Points, in no order, along strands that fork, close into loops and pass close to each other.
Two points are linked if the straight distance between their rows is under 110. Some points are linked to none.
z_43: [ 43 -58  47  31   3  78  -5 -19  90  23 -21 -33  40 -18  17  19  43   8
  24 -16  -6]
z_123: [ 34 -42  28  32  15  82  36 -47  31  46  28 -10  22  13   4 -30  37  -3
  52   9  13]
z_162: [ -8  47 -13 -60  20  -9 -22 -19 -25  20  -6  37 -16  14  28  14  19  29
 -14  29  24]
z_107: [  0 -33  28 -35  10   4  54   7 -48 -17  34 -65 -51  47 -16 -81   4 -37
  12 -12   6]
z_747: [-12 -19  14  -7  45  55  77 -36 -35  52  70 -35 -24   1 -22 -40  34   6
   1  33 -11]
z_503: [ 18   3  34   5  16  34  17  -6  22  24 -26 -31  -7  37  34 -20  21 -12
  57  -7  23]
z_887: [-18  37   5  28   8  49   8 -19  24  57 -11  39  17  12  42  10  -3  21
  31  10  16]
z_773: [ 27 -92 -11  10 -38  32  -3  -4  37 -41  11 -13  -1 -27 -24 -15 -10 -23
 -20 -60 -47]
z_639: [-63  51  -5  13   7  63  41   1   6  69  43  46 -28  29  34   3 -21  22
 -20   2 -34]
z_607: [-38  18  -3 -28   0  39  36 -11 -33  43  42  37 -16  49  23 -41  12  15
  -1  38  26]
z_339: [-14 -37  -2  54 -50  16  47  11  -4  -9   9 -10  26  54  -7 -71  -9 -27
  46 -20  26]
z_227: [-45  36 -30  67 -23  45  12  -4  21  64  24  64  53  12  29   4 -31  19
  12  29  -1]
z_201: [ 27 -17   1 -30  16 -44  -1   2 -30 -47 -19 -43 -23 -15 -26 -10  20 -19
  -9  -7   7]
z_276: [-18 -65 -24  26 -51  33  17  18  12 -31  26   2  -2  13 -20 -34 -48 -39
   0 -62 -56]
z_930: [  9   3  -4  17   6   6 -40 -17  38  13 -15  36  41 -47   4  50   0  28
   0  -5  -9]
z_593: [ 34 -57  50  19 -18  50 -22  16  93 -12 -52 -46  25  -6  36  25   9  -9
  21 -51 -18]
z_647: [-43 -11 -37  -5  -4  -9  -1  13 -29 -17  40  15 -22 -20 -35  12 -35   0
 -42  -8 -65]
z_560: [ 32  -6  34 -67  26  27  29 -14 -32  14  25 -50 -53  50  15 -54  32 -26
  21  21  13]
z_493: [-67  56 -18  59 -19 -29  -4  45  11   1 -14  28  -1  -1  10  31 -61   6
  -8 -22 -36]
z_21: [-32 -15   7 -30  42  43  25  -1 -10  14  25 -28 -68  -5 -13   8 -15  -5
 -14 -35 -76]
z_406: [ 14  14 -26   6  -3 -41 -66  -1  13 -25 -10  53  32 -70 -22  74 -16  32
 -32  -4 -16]
z_539: [-20  -6 -18 -27 -27 -19 -13  24 -25 -39 -15  17 -23  22  12 -12 -37 -24
 -13 -32  -9]
z_768: [-62  42 -30 -25  20 -65   7  30 -52 -11  29  30 -30 -20 -48  55 -17  40
 -79  46 -24]
z_942: [ 17 -56  23  33  -6  11  -2   4  44 -26 -28 -42   8 -21 -16   9  14  -7
   8 -48 -18]
z_871: [ 31 -21 -21 -22 -47  30 -53 -13  36  -9   1  60  36 -15  38   1 -24 -14
  -9 -18  11]
z_624: [ 36  11  17   3  16 -88  -8  12 -29 -59 -41 -48  -7 -26 -49  10  18  -6
  -6   8  36]
z_968: [ 70  14  54  22  20 -90  -6   7   9 -35 -52 -82   1 -29 -43  -2  43 -14
   7  17  39]
z_845: [ -8 -33  -6  30  27  68  55 -40  -6  45  54 -13  10 -11 -27 -24  19   6
  19   7 -31]
z_344: [ -9  16  17 -79  31  48  27 -20 -27  45  34   4 -52  54  38 -33  36   9
  -2  39  27]
z_698: [-15  -2  -4  13 -33  -3 -37  42  37 -44 -20  10 -25 -13  28  18 -76 -30
 -11 -79 -51]
z_78: [-15 -17 -31  30  -8 -41 -25  26  -1 -49   0  10   2 -50 -50  43 -35  -1
 -39 -29 -56]
z_535: [  0  11  23   2  -7  20 -44  50  65  -6 -58 -13 -20  -9  68  37 -67 -32
   3 -76 -33]
z_548: [ 28  28 -19 -46 -12  41 -61 -25  24  28  -4  70  21 -13  68  18 -15   5
  -3  11  23]
z_496: [-19  40 -32 -29 -33  -1 -51  27   3 -19  23  61 -18 -14  46  14 -62  -9
 -40 -18 -27]
z_808: [ -4 -39  -8  12  -1 -19  71  -7 -54 -21  55 -54   0  -6 -68 -60   7 -27
 -13  11  -2]
z_481: [-18 -16 -26 -24 -24  19  -3  -2 -17  -2  32  36  -6  13   0 -20 -26  -6
 -14 -10 -23]
z_685: [ 54 -55  14  23 -39  20   1 -23  31 -10  -4 -12  39  13  -3 -56  40 -17
  28  -5  47]
z_427: [  -8   34  -30    8   -3 -102    0   22  -59  -45  -17    0   10  -31
  -70   53  -12   32  -30   51   34]
z_342: [-42  47 -12  -3  28 -92  22  39 -61 -35 -15 -12 -33 -31 -66  57 -16  29
 -45  29   1]
z_612: [ 71   0  65 -22  13 -52  -8  19  -1 -24 -44 -88 -30  37  13 -39  42 -38
  39   7  22]
z_421: [  7  11 -32  22  -3 -65 -22   2 -15 -27 -16  20  37 -49 -56  60  -5  36
 -21  23  11]
z_345: [-28  20 -36  10  16   4  13 -30 -27  43  56  45  33 -17 -27  20  13  47
 -22  68  -6]
z_130: [ 10 -19  -9  -9  -7 -35  29  -8 -50 -31  22 -22   6   6 -38 -46  15 -13
  -7  18  27]
z_510: [ 46 -40  -4 -35 -20  -3 -60   0  34 -40 -32   9   6 -19  17  23   2 -15
 -19 -33  -2]
z_508: [ 32  45  15 -22   4 -70 -39   3 -15 -25 -59   4  13  19  18   0  24   9
  28  21  79]
z_255: [-30  13 -44  56 -41   3 -10  -4  14  20  19  60  64   7  -9   9 -20  12
   6  30   0]
z_546: [ 79  -6  60   8  13 -45  15 -19  -2  -6 -13 -80   2  -2 -27 -52  51 -33
  15  23  33]
z_464: [ -5  42  26  -2   0  24  18   3   0  33 -30  -5  -5  61  59 -38   3  -7
  53  11  60]
z_572: [-25  50  17 -70  37 -83  13  19 -67 -17 -13 -11 -54  18  -5   4  24  21
 -40  38  39]
z_837: [ 31  20 -11 -42  29  -3 -33 -42 -13  17   7  26  22 -24   7  17  41  30
  -4  48  33]
z_664: [ -2 -74 -28  55 -33   1  59   1 -23 -27  43 -36  25   9 -66 -60   2 -27
   4 -16 -17]
z_920: [ 23 -37  33  -5  27  34  26   0  16   4  -9 -69 -33  26   5 -18  20 -21
  43 -25 -19]
z_629: [-68  60   3  47  13  -8  23  15   2  35 -18  19 -10   9   9  30 -17  34
  11  -8 -17]
z_521: [ 38  19   5  -8 -12  39 -51 -21  49  34 -43  47  58  -3  78  17   4   5
  22  18  67]
z_17: [-23 -36  -1  96 -49  -1  29  17  28  -9 -16  -5  48  24 -14 -27 -15 -15
  42 -35  13]
z_929: [ -9 -16   3 -34   0 -11 -25  35  -2 -48 -28 -15 -62   4   9  11 -40 -38
 -14 -65 -48]
z_220: [-21 -43 -10  79 -45  13   3  15  43  -7  -4  15  50 -12 -16   5 -28  -7
   8 -44 -26]
z_343: [  6 -68 -23  45 -11  39  55 -30   2   8  56 -26  28 -21 -52 -35  18  -6
   6  -3 -24]
z_916: [ 12  48  25   7  29  41 -14 -19  39  61 -45  21  19   9  69  28  22  19
  44  25  47]
z_384: [ -2  44  20 -69  30 -13 -13   4 -24  10 -32 -10 -48  42  45  -5  24   7
   9  15  24]
z_564: [-20  25  -1   2 -24  24  25  -6 -20  31   9  36  19  61  37 -52   9   3
  31  35  62]
z_450: [  0 -35  21  26 -22  -5  51   8 -30 -21  16 -50 -14  50 -23 -84   3 -36
  38 -24  16]
z_71: [-40 -48 -14  -6  26  27  62   2 -36  -5  48 -46 -50 -16 -50 -19 -23 -17
 -26 -29 -72]
z_99: [ 22  -5 -26 -32 -18 -32 -71   5   7 -45 -19  45   8 -43   1  37 -19   0
 -38 -22  -9]
z_435: [ 28 -32  18   1  24  20  75 -38 -31  24  64 -63  -3 -14 -48 -72  37 -25
   2  27   5]
z_832: [ 20 -22   8 -45  51  30  15 -23  -6  14  14 -48 -43 -12  -3   9  23  -8
  -1  -5 -42]
z_448: [ -3  10  28   0   9 -28 -50  38  41 -37 -81 -19 -14 -15  32  54 -23 -14
   7 -57 -21]
z_605: [  3 -21  10  57 -28  33 -21   1  67  11 -28  24  68 -23  24  23  -6   8
  16 -31  11]
z_771: [-72  26  -4 -23 -18  45  47  22 -12  50  59  44 -46  58  37 -25 -36   1
 -37  -6 -31]
z_802: [-12  50  -1  34  -3 -60  -6   6 -19  -1 -33  16  36  10 -11   7  14  33
  31  32  59]
z_879: [-43  45   3   9   6 -38  15  20 -29  -4 -27   3 -14  30   3   0  -3  19
  12   5  22]
z_538: [-34  18 -69  36 -46 -25 -41   1  -4   7  50  61  52 -11 -42  41 -32  18
 -35  56 -22]
z_469: [-24  33   0  10  20  57 -22  -5  45  44  31  34 -10 -38  34  45 -31  21
  -7 -25 -57]
z_408: [ 82 -37  -7 -49 -11 -37 -32 -17  -5 -52 -18 -23   3 -19 -12 -19  40 -16
 -14   9  40]
z_533: [ 26  19 -33 -42  38  -2   2 -54 -34  30  49  30  30 -54 -27  25  41  42
 -31  76  26]
z_428: [ -7 -11 -11 -24  21 -38 -33  25 -13 -58 -29 -12 -45 -34 -26  38 -23 -17
 -34 -39 -49]
z_233: [-24  52   7   0   2 -61 -54  46  12 -39 -81  13 -20 -10  31  49 -42  -3
  -6 -36   1]
z_47: [-67  38 -55  12 -20 -42 -19  15 -33   5  54  49  10  -1 -42  45 -29  29
 -61  61 -32]
z_403: [ 34  38  54 -56  39 -25  -2  17 -16   8 -35 -59 -49  52  43 -17  42 -14
  39  26  22]
z_552: [ 68 -48  34   0  35  78   3 -44  55  46  15 -28  23 -10  16   3  67   2
  36  24   1]
z_93: [-37  21 -21  -3  15  65  19 -31 -10  59  62  51  -4  -6   5   8   1  33
 -16  26 -36]
z_32: [ -1  62   6 -23   1 -54 -47  19   1 -18 -84  18  -3  13  48  31  -8   6
  13  -7  48]
z_867: [ 63 -20  -7 -22   0  -3 -41 -33  17  -5 -13  12  43 -27   1   7  45  14
   3  20  41]

A piece is two or more points that can be reached from each other along the links. Count, over all rows, the pieces, the separate loops (a circle has one, a figure eight two, a Y none), the forks (points with three links) and the tips (points with one).
pieces => 3
loops => 4
forks => 6
tips => 4

How many points has the smallest loop of links through each point below? Write 0 if it is on no loop.
z_406 => 16
z_867 => 11
z_539 => 6
z_808 => 6
